Points, in no order, along strands that fork and pass close to each other.
(in the rows, 128 means zero)
Points whose rows are less than 105 apart are linked; no others are. Some points are linked to none.
q_847: [132 123 133 126 164 119 158 110 123 109 116 156 141 127 142 156 104 118
 133 122 108 102 140 129 110 123 123 101 131 121 126 110  92 131 127 148
 130 150 112  98 117 124 134 145  93]
q_890: [105 101 133 141  76 129 111 138 139 127 185 152 105 132 123 126 147 142
 104 159 184 128 144 148 147  35 108 161 149 139 154 183 149 156 132 140
 120  63 143 103 116 157 131 102 165]
q_22: [ 86  80 110 122  97 136  82 115 115 182 136 119 137 127 103 149  85 109
  79 106 124 124 116 113 173  83 119 200 134 185 183 156 165 125  76 152
 148  90 152  97  89 193 160 104 135]
q_828: [125 164 142 126 149 143 101 125 129 110 123  86 103 127 124 121 138 124
  88  88 112 160  67 147 133 181 131 142 124 123  88  81 124 109 128 131
 116 143 140 111 180 127 106 114 107]
q_547: [116 111 166 142 139 147 150  75 100 122  86 117 168  80 100 175 105 125
  90 105 109 148 109 142 159 144 102 125 134 127 129  96 113 128  90 157
 127 163 126  77  81 156 183  84 100]
q_367: [106 112 104 126 124 131  83 127 132 157 129 115 124 153 114 149  90  99
  89  96 106 116 121 121 161 111 120 177 122 168 140 133 147 112 102 148
 141 106 140 102 122 167 119 126 127]
q_716: [122 153  96 114 152 111 104 149 159 131  94 123 138 170 111 155 125 106
 104  50 101 128 118 134 178 145 128 122 105 114  76 133 137 103  94 100
 138 123 161 166 104 157 104 131 135]
q_71: [114  92 155 133 145 160 133  49  90 150 128 148 134  79 141 131  79 106
 108 124 129 117  90  95 133 129 147 144 171 123 198 119 118 134  91 171
 173 155 145  56  85 133 155 123  91]
q_907: [121  96 114 135 104 133 116 126 148 157 184 169 109 173 146 101 112 107
 128 172 167  95 160 124 108  72 124 127 158 139 154 152 145 143 154 150
 173  75 120 121 124 129  96 155 156]
q_835: [124 118 170 136 146 143 144  79 100 115 139 139 127  97 141 139 118 123
 101 127 137 124 100 133 104 122 128 114 161 123 156  99 107 130 129 177
 137 154 132  69 123 126 136 126  94]
q_961: [120 132 165 141 106 148 118 102  95 109 161  96 103  99 121 131 149 149
  75 113 155 168  92 154 153  93 119 178 133 138 146 124 131 137 121 172
 106 121 153  88 127 143 138  80 127]
q_320: [130 139 178 152 134 138 171 106 114  96  84 135 175  75 100 163 151 161
  81 135 132 146 114 168 134 149  88  79 136 105  94  84 103 139 131 135
 100 159 110  88 111 136 158  90 107]
q_684: [146 128 139 135 123 124 125 130 111 163 181 141  98 160 159  73 143 124
 151 173 165  95 150 114  66 116 145  90 141 123 148 127 144 138 176 158
 163 116 111 158 158  90 101 180 146]
q_113: [119 145 148 144  75 113 112 142 125  95 158 119 101 118 115 127 186 180
  89 116 179 168 123 165 189  75 115 163 115 115 116 170 149 140 122 119
  97 104 167 146 115 147 123  79 179]
q_275: [148 170 122  98 104 110  88 165 157 134 127  89 106 166 137  69 165 124
 139 130 118 173 131 133 124 189 168 133 130 112  67 107 187  91 138 100
 128 129 130 207 199 102  96 149 128]
q_623: [111  87 149 138  93 140 131 103  90 126 190 114 112  91 123 131 139 150
  88 138 172 160 112 140 157  37 113 188 145 136 187 174 136 149 105 161
 127  91 151  84  83 158 161  86 134]
q_262: [123 169 147 117  96 128  92 133 136 119 139 103 104 135 116 113 169 136
  73  58 148 187  70 153 178 146 132 167 140 125  90 132 158 119 115 129
 130 100 165 145 138 138  90 106 147]
q_612: [164 132 137 135 130 111 135 135 112 177 161 132 110 158 159  69 148 131
 179 180 153  97 165 106  61 122 148  70 124 111 146 128 147 133 175 141
 144 122 107 188 150  76 116 190 141]
q_808: [120 145 174 144 115 150 127  93  95  99 134  83 112  96 109 141 156 154
  66 102 143 181  73 160 157 132 111 164 125 119 127  99 120 132 120 168
 104 142 151 100 118 144 145  70 124]
q_57: [172 154 129 114 107 106 118 163 125 165 142  86 107 168 143  68 152 124
 178 178 117 132 167 111  81 150 167 115 116 123 114 103 175  91 159 118
  89 132  98 202 188  87 119 168 124]
q_458: [112 146 151 126 105 136  89 118 119 129 139  86 111 123 106 129 149 137
  63  59 139 184  65 152 183 140 123 182 128 140 119 127 147 122 106 142
 131 103 170 127 121 157 111  93 147]
q_259: [143 120  91 116 135 129 115 152 131 143 157 113  97 188 140 120  91  93
 147 138 105 110 125 107 111 129 150 158 121 151 121 110 126 104 143 132
 135 111  94 125 166 122  88 160 125]
q_264: [116 113 115 136 121 122  97 129 145 132 134 141 120 156 115 145 114 117
  98 113 131 111 149 136 156  82 124 152 118 150 125 137 148 126 115 140
 129 102 143 107 118 159 119 123 142]
q_802: [125  82 112 123 157 114 141 109 154 127 151 191 151 137 159 112 110 128
 163 156 150  76 195 102 107 108 129  83 117 116 159 157  96 163 157 119
 202 119 146 143  97  90 101 171 156]
q_918: [123 172 115 125 167 128 137 134 139 117  69 118 156 131 117 161 128 109
  91  52  90 145  78 150 164 178 101 104 129  84  64 102 108 109  95  95
 134 149 145 159 104 150 128 111 100]
q_195: [ 78  94 107 128  68 151  83 143 136 174 173 141 119 150 123 125  85  95
  94 152 154 130 102 137 140  74 111 201 172 174 171 176 157 143 127 151
 144  45 128  77 116 165 121 115 148]
q_670: [157 158  95 118 169 127 212 182 160  83  57 163 194  78 113 158 128 148
 199 144  90 106 162 129  88 171  95  67 113 109  83 151  70 153 149  56
  99 156  57 160 135 112 148 139 106]
q_483: [128  94 190 146 130 136 175 105 127  80 113 182 195  69  96 150 195 182
 126 134 173 144 137 159 139 111  89  90 119 125 143 128 102 165 165  97
  87 153 149  77 104 116 167  81 161]
q_335: [ 98 126 102 106 155 141  87 110 110 161  95  77 139 115 106 152  60  93
 102  63  56 118  75 101 166 173 127 169 116 172 154 107 117  94  73 135
 147 153 139 104 122 170 149 111  96]
q_759: [159 166 130 120 107 101 103 159 140 151 136 108 108 161 127  73 168 134
 158 164 130 129 176 131  98 138 164 101 121 123 102 108 186 106 152 119
  99 140 116 190 185  95 126 152 134]
q_165: [126 105 171 144 130 125 157 109 133  84 119 195 172  84 107 138 205 179
 136 133 174 133 151 151 123  95 101  78 116 134 138 133 119 168 166  98
  89 151 157  92 120 112 155  98 163]
q_252: [140 135 150 125 161 119 212 147 117  96  86 163 187  52 152 151  98 152
 159 153 132  92 138 122  62 191 104  42 157  93 120 144  60 161 160 123
 159 152  68 121 113  95 131 178  94]
q_6: [126 174 145 121  77 114  88 146 147 113 143 111  99 140 121 103 181 144
  89  89 164 180 103 163 176 128 140 158 141 122  81 150 182 124 124 120
 123 100 163 164 145 133  93 105 163]
q_922: [132 154  95 119 173 129 158 148 132 101  93 112 126 145 140 167  90 106
 145 109  68 116 122 127 115 161 119 126 110 111  92 109  87 113 111 120
 114 159 103 129 134 132 127 138  82]
q_696: [101  77 116 124 150 128 136  85 146 127 151 183 150 107 175 105  90 134
 124 161 153  80 189 108 112 128 126 102 123 101 167 159  91 166 151 135
 224 131 168 124  91  87  99 161 140]
q_72: [111 140 124 130  37 136  75 176 153 145 180 146  96 157 125  96 141 125
 124 177 172 148 130 164 147  99 131 177 159 151 106 176 179 146 159 144
 108  54 120 130 165 132 119 112 170]
q_249: [172 142  76 109 121 105 140 179 154 147 123 101 112 191 140 116 123 106
 194 161  96 123 184 100 114 141 166 128  80 115  98 121 147  91 131  93
  97 118  97 221 148 110 117 161 138]
q_180: [135 171 135 131 100  98  99 147 160 105 111 141 116 140 113 113 203 154
 125 118 154 147 155 156 160 118 142  99 119 110  81 134 182 123 126  90
 114 141 171 176 143 130 117 102 176]
q_66: [139 128 138 129 129 133 118 130 114 143 183 134  87 156 153  86 130 117
 134 159 157 107 123 124  77 115 147 117 155 137 146 115 136 124 167 165
 151 117 111 123 170 105  94 161 134]
q_754: [160 161  97 113 128  87 110 174 170 137  96 118 132 161 123 102 166 132
 183 155 107 123 199 126 129 142 159  84  97 102  91 118 169  95 131  70
  99 151 134 221 146 110 128 147 153]
q_394: [179 146 110 115 125 116 156 163 116 152 141  86  99 173 158  92 132 115
 197 171 107 125 153  92  70 157 169 122 104 123 126 101 144  97 158 114
  94 130  86 209 174  84 117 172 115]
q_494: [117 111  91 120 115 136  81 157 141 155 152 114 104 186 125 118  89  90
 129 130 113 121 112 117 133 130 141 175 128 164 117 124 145 104 139 134
 136  88 100 104 169 136  84 152 137]
q_352: [159 145  69 112 139 110 148 174 148 128 119 111 109 188 139 135 111 101
 181 135  88 115 168 106 117 141 155 136  83 119  92 124 127 100 124 101
 108 127  98 195 144 115 107 154 127]
q_103: [114  88 150 131 129 159 122  52  86 165 131 126 131  83 125 130  87 109
 104 114 133 127  81  92 145 113 143 165 161 151 205 126 139 132  73 169
 164 151 149  60  86 152 177 100  97]
q_308: [142 131 112 126 149 124 129 133 122 126 146 129 102 167 144 124 112 109
 139 132 113 105 133 120  99 123 141 128 125 135 120 101 114 112 141 146
 127 136 107 117 156 119 107 155 108]
q_287: [130 117 184 145 141 131 178 109 119  90  93 168 184  68 106 157 152 161
 106 140 149 126 131 158 126 130  92  63 141 120 112 102  97 154 153 131
 105 155 114  77 106 120 156 107 116]
q_188: [137 155 130 135 162 137 186 145 121  85  70 129 169  73 126 174  98 145
 118 133  89 122 119 143  99 179  86  77 146  98  79  90  80 129 120 116
 110 158  65 108 119 137 143 131  69]
q_158: [127  90 102 129 133 119 125 120 148 148 165 172 123 170 153 118  99 106
 142 153 143  84 168 108 114  82 132 117 139 131 151 145 121 139 141 138
 181  98 119 129 109 119  93 170 144]
q_311: [124 165 158 142  69 114 115 141 115  83 162 116  89 105 126 107 206 191
  95 124 182 175 118 165 173  88 119 151 125 114 107 157 156 143 133 126
  84 122 166 156 125 122 121  76 166]
q_751: [ 97  80 120 134  93 134 111 124 152 147 176 168 119 145 130 125 114 120
 104 154 172 112 149 129 140  37 109 157 164 146 170 183 145 152 125 140
 154  62 142  92  94 160 123 125 156]
q_501: [158 126 117 129 146  99 133 145 151 137 124 163 129 156 126 109 154 132
 189 158 131  92 200 118 101 103 142  71 105 126 119 123 139 133 148 104
 113 136 116 166 136  99 128 157 146]
q_562: [103  74 117 126 132 136 114  82 124 155 148 164 134 129 134 133  82 103
 101 122 134 105 142 102 147  70 125 161 156 146 189 154 135 134  98 154
 176 107 150  81  78 151 129 138 119]
q_640: [100  80 133 124 158 131 151  79 133 117 133 185 164  78 175 117  83 134
 117 153 146  88 173 114 117 146 127  98 131  88 167 152  79 175 147 142
 219 152 169 108  88  83 118 159 122]
q_141: [114  98 148 134 160 154 142  56  98 135 128 160 136  76 165 133  65 114
 115 143 125 103 107  97 117 156 143 121 169  91 186 115  95 140 107 169
 195 162 140  70  93 116 132 151  89]
q_439: [168 137 139 137 145 101 148 138 117 167 127 139 133 143 144  80 158 138
 205 175 143  94 185 101  63 125 148  46 111 110 146 133 137 135 170 119
 125 139 113 193 135  68 138 191 136]
q_905: [150 134 124 128 139 109 132 142 135 132 138 145 110 164 135 114 141 123
 147 145 133 102 170 130  99 107 141  99 120 131 110 111 138 125 142 137
 118 134 117 143 153 106 119 151 127]
q_506: [165 157  95 105 119  95 122 179 155 147 111  94 119 173 138  95 149 121
 185 160 100 136 185 113 114 155 170 113  95 100  92 111 168  83 134  85
  97 135 117 232 155 105 120 156 133]
q_121: [145 163 129 121  90  99  86 166 157 138 141 117 102 159 121  88 169 131
 135 148 143 139 168 148 131 128 155 121 128 126  84 125 191 110 140 119
 112 124 131 180 180 111 113 131 153]
q_28: [127 152 146 143  97 109 110 137 149  95 121 148 115 124 111 126 209 175
 115 120 168 149 154 164 167  93 122 109 110 117 100 139 162 141 130  99
  96 137 175 151 130 134 124  90 178]
q_635: [147 150 131 129 165 134 202 139  98 107 111 117 107 122 180 140 104 128
 184 158 111  96 100 102  33 196 134  84 146 100 142 113  59 131 156 134
 138 160  76 145 144  97 114 174  85]
q_906: [113  88 134 129 149 126 136  85 126 129 109 159 161 110 113 163  97 109
 111  99 112 112 148 118 160  88 116 131 124 143 153 131 114 136  97 147
 141 137 148  79  77 146 162 116 110]
q_904: [177 142  93 113 133 132 183 157 114 140 137  80  89 172 170 113 119 104
 209 161  93 123 127  74  64 170 172 141 102 132 136 105 109  97 157 109
 100 124  78 203 169  89 108 165 115]
q_56: [135 168 147 131 131 131 109 131 122 111 142 103  95 135 129 107 160 135
  98 119 131 145 104 150 110 154 139 125 129 130  90  86 142 117 143 145
 103 153 134 121 191 113 113 119 113]
q_42: [143 140  55 114 142 104 119 173 167 132 108 121 119 193 127 147 105 102
 162 113  88 108 169 114 150 131 147 135  78 119  77 141 137 101 108  96
 121 116 119 185 126 137 101 151 143]
q_231: [118 162 132 120  61 130  66 161 153 133 158 116  93 149 120 101 153 133
  98 113 156 175 103 160 171 139 139 180 145 142  83 155 183 129 136 134
 127  76 140 146 168 135  88 117 161]
q_897: [136 134 100 120 169 122 161 133 132 106 106 139 134 144 137 164  91 110
 151 114  86 100 145 122 115 134 121 113 114 120 109 113  86 123 120 130
 120 153 103 120 120 124 126 150  90]
q_694: [144 170 125 102  85 103  78 169 173 139 133 108 108 164 125  82 169 122
 131 128 140 166 140 148 151 162 165 134 139 117  66 131 197  93 130 107
 133 108 138 199 176 119  93 140 154]
q_329: [156 152 100 126 131  95  95 166 180 129  91 152 141 148 117 111 184 145
 188 143 119 124 202 130 135 137 147  68 100 107  92 121 174 105 131  59
  99 158 154 198 144 116 131 131 171]
q_215: [107 126 143 130 125 143 105  90  98 146 109  77 138 112  94 154 121 119
  67  63 110 161  79 138 183 149 114 168 117 150 146 113 138 116  76 151
 144 145 165 111  93 174 165  77 123]
q_293: [138 157 144 134 161 133 191 143 112  92  88 130 149  85 141 162 106 145
 133 147 107 112 107 138  67 186 101  67 156 100  92  89  80 131 136 128
 108 160  65 110 136 123 137 145  65]
q_958: [111 101 155 137 127 148 142  57  86 146  81 105 167  83  89 167  96 124
  96  99 106 148  94 125 164 150 115 147 129 147 152 106 130 131  65 158
 143 175 132  82  69 165 208  66  96]
q_686: [146 171 135 119 132 126 105 150 129 116 132  88  91 151 139  83 162 131
 128 136 118 148 108 135  94 182 156 123 122 124  79  85 152 107 149 122
 102 152 122 153 213  98 104 139 104]
q_550: [122 127 128 134  60 134  95 158 150 149 188 150  94 163 127  92 140 117
 125 178 174 129 142 154 123  84 129 155 163 150 128 157 170 142 160 152
 121  66 113 126 162 126 110 125 164]
q_271: [120  97  56 114 147 108 120 139 159 147 126 147 143 180 133 161  61  85
 155 117  80  79 161  85 144  85 124 165 106 152 136 162 112 117  98 132
 148 105 104 131  93 143 103 164 134]
q_538: [104 110 123 120 146 145  93  82  95 164 107  92 133 100 107 143  70  98
 100  83  83 118  76  99 159 146 133 167 136 171 173 102 126 105  72 153
 145 159 134  76 116 166 165  97  96]
q_332: [106 148 124 122  36 141  61 173 155 139 167 134  96 148 124 101 140 130
 113 145 161 178  98 169 170 135 131 193 153 152  91 178 178 139 152 140
 117  50 128 135 173 139 103 113 169]
q_504: [153 162 124 106 122 124  97 159 143 130 132  78  94 157 137  71 159 126
 146 141 111 167 120 123 102 198 170 136 121 121  74  95 167  94 148 103
 113 137 117 181 219  94  97 151 113]
q_305: [122 143  74 110 171 146 145 148 126 112  99  69 103 156 145 155  66  88
 162 100  51 115  85  90 115 177 142 180 103 140 125 117  72  98 110 107
 117 143  99 130 155 137 101 141  89]
q_67: [109 108 136 147  88 118 114 135 134 113 159 129 116 118 108 147 172 173
  93 116 172 156 135 156 187  51 102 166 109 126 141 176 142 145 110 119
 100  94 171 121  96 166 142  83 182]
q_291: [131 134 157 132 132 138 120 113 108 122 171 132  85 130 144 105 146 125
 110 144 153 117 108 134  87 109 139 125 155 141 147 105 128 132 158 176
 130 133 126  95 164 115 108 140 119]
q_61: [112  93 111 129 138 131 117 103 130 145 158 162 123 151 148 127  85  96
 117 135 135  92 148 108 122  82 130 142 154 141 166 136 124 129 122 154
 176 105 131  93 103 135 101 157 121]
q_46: [ 96 114 124 132  81 153  84 142 124 150 184 131 100 143 126 114 107 107
  97 146 158 140 105 144 134  85 122 193 164 167 157 153 154 136 143 158
 133  62 121  78 146 151 107 117 147]
q_377: [105  92 120 139 118 121 104 122 154 131 128 152 135 140 104 157 131 128
  97 112 139 116 163 137 177  61 112 149 112 151 137 161 147 135 102 126
 126  93 161 103  91 169 135 110 163]
q_579: [120 112 165 153 110 122 145 118 131  81 140 178 148  89 102 133 224 201
 136 139 183 149 152 153 140  78 101 104 104 129 140 144 132 165 155  95
  76 144 171 108 119 115 153  83 180]
q_572: [124 142 155 154  97 116 124 127 135  83 128 158 131 100 106 128 232 203
 129 131 180 158 149 161 158  87 113 110 105 116 117 145 149 154 143  90
  77 150 177 139 121 120 142  75 187]
q_170: [161 130 142 133 153 103 127 139 139 159 115 169 158 125 126  81 179 149
 220 164 152  97 196 103  72 116 141  36 107 116 149 142 141 146 177  90
 110 147 129 174 130  70 147 175 156]
q_607: [137 153 128 140 159 133 172 135 134  90  64 137 184  77 107 175 115 146
 103 122  95 129 125 159 137 170  82  75 132  96  63  92  91 130 119  99
 108 159  88 116 108 139 145 112  89]
q_675: [146 145  89 108 157 136 137 161 133 114 120  74  86 175 146 117 103 105
 165 126  80 133  98  99 101 190 162 158 103 134  99  96 102  92 138  93
 108 133  97 154 191 110  91 146  99]
q_633: [ 78  86 107 126  81 145  79 130 123 183 159 129 130 138 115 138  84 103
  84 132 140 126 105 127 156  79 112 210 158 180 180 170 164 131 102 149
 144  61 137  82 104 182 142 110 143]
q_173: [131 156  75 110 147 104 105 167 169 129  98 121 124 188 119 148 120 102
 134  79  98 119 139 130 170 152 141 127  96 110  64 140 144 100  97  88
 134 120 144 186 116 145  93 145 138]
q_666: [123 134 175 151 138 152 158  87 101 109  83 103 164  80  98 171 126 143
  73 114 119 163  92 160 148 163  91 111 138 108 109  79 108 131 103 151
 115 163 113  81  93 151 168  77 102]
q_920: [145 154 141 132 164 130 201 146 104  98  96 129 133 103 161 149 108 141
 163 155 110 103 111 121  42 188 116  67 151  99 114 106  69 137 149 134
 116 162  62 128 139 106 130 167  67]
q_631: [128 158  81 115 171 140 157 154 132  99  93  84 106 152 142 164  84  98
 156 100  60 121  99 109 104 188 131 153 104 115  99 110  76 102 113 106
 110 150 100 147 152 133 116 133  80]
q_899: [114 134  90 108 176 142 111 140 125 128 103  63 112 142 129 142  63  88
 136  89  54 119  71  97 137 180 140 179 106 155 133 109  83  91 107 110
 127 142 110 105 165 140 104 139  92]
q_392: [123 113 133 136  77 131 107 140 145 147 195 164  95 159 136  89 143 122
 127 180 185 110 152 144 106  63 122 130 164 140 148 163 159 152 161 151
 141  67 121 127 141 127 109 138 163]
q_999: [104  98 150 138 120 139 132  70  92 148  95  92 157  97  83 163 117 133
  83  88 117 160  98 135 182 131 109 163 112 151 156 126 134 133  66 154
 146 158 156 104  64 173 201  66 118]
q_951: [109  91 158 128 157 141 155  69 111 120 127 179 151  72 168 130  85 129
 108 148 145 101 137 114 116 148 132  99 157  88 172 130  92 162 132 161
 200 153 155  85  88 103 130 156 104]
q_278: [ 95  69 114 132 111 132 108 106 148 154 152 166 134 140 126 137  98 111
  99 134 148 103 152 113 151  46 113 163 151 154 178 172 144 143 106 140
 160  77 148  87  80 161 131 129 142]
q_62: [105 107  78 113 102 142  70 177 157 173 145  99 114 190 116 115  74  90
 144 138  95 143  89 118 147 165 147 190 117 179 105 132 147 103 146 109
 140  65  88 108 184 136  75 159 152]
q_203: [129  91 200 139 139 132 193  98 121  85 105 185 207  49 105 148 167 170
 118 140 176 128 132 152 126 126  93  65 145 121 148 126  90 167 170 113
 114 151 130  69  93 110 163 103 141]
q_567: [144 133 120 126 164 134 175 127 103 117 140 114  97 142 185 125  94 113
 175 152 111  96  96  94  54 173 148 102 141 111 153 104  69 120 155 142
 151 156  92 132 153  99 100 175  98]
q_960: [102  77 128 145 104 122 109 124 152 126 142 150 139 124  99 157 146 152
 104 114 157 134 152 143 186  45  98 162 106 144 153 180 143 143  97 107
 117  85 173 101  84 177 152  91 183]
q_656: [103 117 130 137  69 139  97 144 129 134 184 128  98 134 122 124 134 133
  93 141 169 143 121 153 153  65 116 184 150 152 144 171 159 146 134 157
 114  65 137 102 133 155 121  99 154]
q_745: [115 146 131 125 153 143  93 116 123 130 119  81 118 132 116 138 115 110
  81  71  98 154  68 135 156 173 127 156 121 139 110  91 121 103 111 133
 132 134 149 103 155 148 116 111 108]
q_9: [115 103 150 139  85 147 120 117  70 120 196  81 105  85 120 128 143 163
  83 126 165 183  89 145 175  64 109 208 131 141 178 170 128 143 104 164
 109  99 146  95  89 159 162  72 137]
q_930: [163 147  88 112 146 140 175 162 124 116 123  72  85 173 159 122 110  98
 198 145  82 123 109  80  73 184 167 156  99 137 120 103  97 100 149 101
  97 133  82 181 178 102 102 148 105]
q_90: [127 169 115 138 163 133 158 140 134  98  59 122 172 104 113 176 118 130
  95  86  89 140  98 156 153 183  85  86 131  80  57  96  93 120 110  90
 123 157 115 146 104 149 139 108  90]
q_818: [144 168 122 128 115  95  92 156 173 119  97 147 136 135 113 103 209 152
 159 140 139 137 182 147 138 133 146  69 116 107  88 124 185 112 135  68
 106 162 165 198 145 117 131 119 176]
q_315: [110 140 147 125 132 149  87 103 108 136 124  71 122 112 102 134 127 122
  64  59 115 172  52 139 178 161 125 176 121 152 138 106 131 116  99 143
 137 126 160 106 129 160 130  90 127]
q_204: [140  87 118 127 158 109 134 124 161 134 151 197 149 140 141 104 135 130
 185 153 158  79 196 105  98  99 131  65 116 124 154 153 112 160 164 104
 171 115 138 148 103  88 112 170 172]
q_472: [121 116 127 120 161 139 168  88 109 120  82 147 177  67 131 173  48 106
 140 107  73 112 116 100 132 155 116 116 159 109 143 121  81 130  83 146
 149 164  91  75  82 131 164 136  68]
q_60: [122 115 189 143 127 150 157  71  90 107 131 124 132  78 125 149 137 138
  87 128 144 148  92 147 122 119 116 127 155 122 158  94 112 139 115 184
 121 158 134  61 105 138 164  94 104]
q_390: [143 143 117 121 152 119 250 153 123  98  79 147 172  74 166 154 100 137
 212 165 111 101 145 103  42 201 114  82 121  86 141 182  44 173 166 111
 175 141  68 177 117  86 125 181 112]
q_246: [153 104 113 129 151 104 128 140 164 134 130 194 146 150 122 112 155 131
 204 152 137  83 207 107 102  94 137  64 102 132 136 141 129 145 153  92
 124 125 125 153 122  97 127 159 172]
q_950: [173 160 120 130 159 115 170 168 140 129  61 156 185 100 116 116 168 156
 233 163 117 106 179 113  70 162 124  35 104 114 113 141 111 143 171  58
  83 168  93 182 135  77 167 159 118]
q_32: [106  93 137 127 131 152 113  57  83 172 112 115 137  92 103 139  76 104
 108  99 105 118  83  88 153 131 140 166 147 168 195 116 145 124  58 160
 156 162 140  69  89 159 189  93  93]
q_815: [125 178 164 145 120 118 138 121 127  93  99 124 134 116 113 132 196 162
  80 105 148 165 107 174 151 140 115  96 126  92  74 101 136 138 131 118
 101 163 158 149 133 119 131  87 134]
q_576: [123 109 127 130 160 142 142  93 102 133 151 142 108 121 187 118  87 117
 134 153 130  90 110 105  85 154 144 112 155 105 176 116  82 129 145 165
 193 156 125 100 129 106  95 174 106]
q_174: [ 95  94 109 121 125 134  88 103 114 169 118 118 139 131 107 152  77 100
  86  88 100 115 121 110 169 104 121 179 126 176 167 133 151 113  80 153
 147 118 149  94  94 176 150 115 116]
q_137: [131 154 157 132 116 137 108 126 112 107 159 115  86 127 131 106 163 140
  94 127 151 143 106 152 108 121 140 134 139 139 112 100 143 129 149 163
  99 137 130 104 183 115 110 117 123]
q_680: [100 124  95 102 166 145  82 131 122 154 104  65 124 128 110 133  64  93
 110  75  59 123  63  99 159 176 139 178 112 179 151 106 105  89  94 118
 145 132 132  96 155 158 113 132 102]
q_253: [113 127 158 137  91 152 110 113  76 109 178  67 103  91 115 124 147 163
  75 106 159 195  71 154 176 101 114 213 126 141 160 147 129 136 113 168
 106 109 153 102 106 154 147  67 139]
q_862: [123 110 147 130 160 134 150  88 111 117 131 154 134 111 149 144  96 114
 116 123 120 107 121 120 111 121 128 111 153 121 151 105  97 132 124 163
 149 151 125  80 112 125 132 145  91]
q_860: [105  63 152 141 107 131 141  97 108 125 170 126 138  95 105 144 148 157
 101 133 171 163 131 136 172  33 105 178 122 133 190 181 128 153  91 140
 125 102 164  85  65 161 177  82 154]
q_874: [120 128 194 153 116 152 154  76  84 101 129  95 130  80 110 149 153 156
  77 125 149 177  84 160 143 124 107 152 135 117 145 101 111 142 111 180
 104 156 138  80  97 144 172  65 118]
q_445: [170 142 139 132 164 108 142 147 134 147  87 173 185 105 123  94 175 153
 237 160 139  98 188 103  67 140 135  23 106 120 139 143 132 147 184  71
  97 157 116 166 128  65 160 170 140]
q_741: [185 133 112 129 136 115 181 144 106 171 144 108 114 158 180  99 127 116
 212 175 121 103 160  74  55 142 157  89 102 106 157 127 114 124 167 125
 135 118  92 227 137  74 118 196 131]
q_339: [120 155 111 120 165 118 126 130 143 130  73 127 158 146 105 163 127 105
  95  33  97 142  94 144 185 159 105 107 115 100  78 121 119 109  85  96
 139 137 162 165  83 164 123 114 122]
q_407: [164 156 104 123 167 116 182 171 151 101  64 165 184 101 117 139 150 152
 207 152 104 103 173 127  90 160 113  48 103 114  88 134  95 149 156  61
  89 166  87 167 137  96 157 144 115]

A fork is a point with three links, a tip a point with one. Leave the first point through the second and follow the links. Name the first fork or tip that comes.
q_394, q_57: q_56
q_538, q_32: q_62
q_751, q_278: q_315
q_56, q_137: q_670
q_339, q_918: q_567
q_335, q_680: q_860
q_61, q_562: q_311

Follow the links from the first point to the second, and from the first to the third. Name the last point that the two ways share.
q_562, q_287, q_694: q_315
q_121, q_579, q_6: q_315
q_612, q_504, q_458: q_56
q_675, q_262, q_291: q_56

Name the points in between on the shortest way along the links from the first point to the second, in order.
q_890, q_332: q_751 > q_278 > q_562 > q_61 > q_158 > q_907 > q_392 > q_550 > q_72
q_9, q_631: q_253 > q_961 > q_808 > q_874 > q_60 > q_835 > q_862 > q_847 > q_897 > q_922
q_612, q_121: q_684 > q_66 > q_291 > q_137 > q_56 > q_686 > q_504 > q_275 > q_694
q_567, q_818: q_635 > q_920 > q_293 > q_188 > q_607 > q_90 > q_918 > q_339 > q_716 > q_173 > q_42 > q_352 > q_249 > q_506 > q_754 > q_329
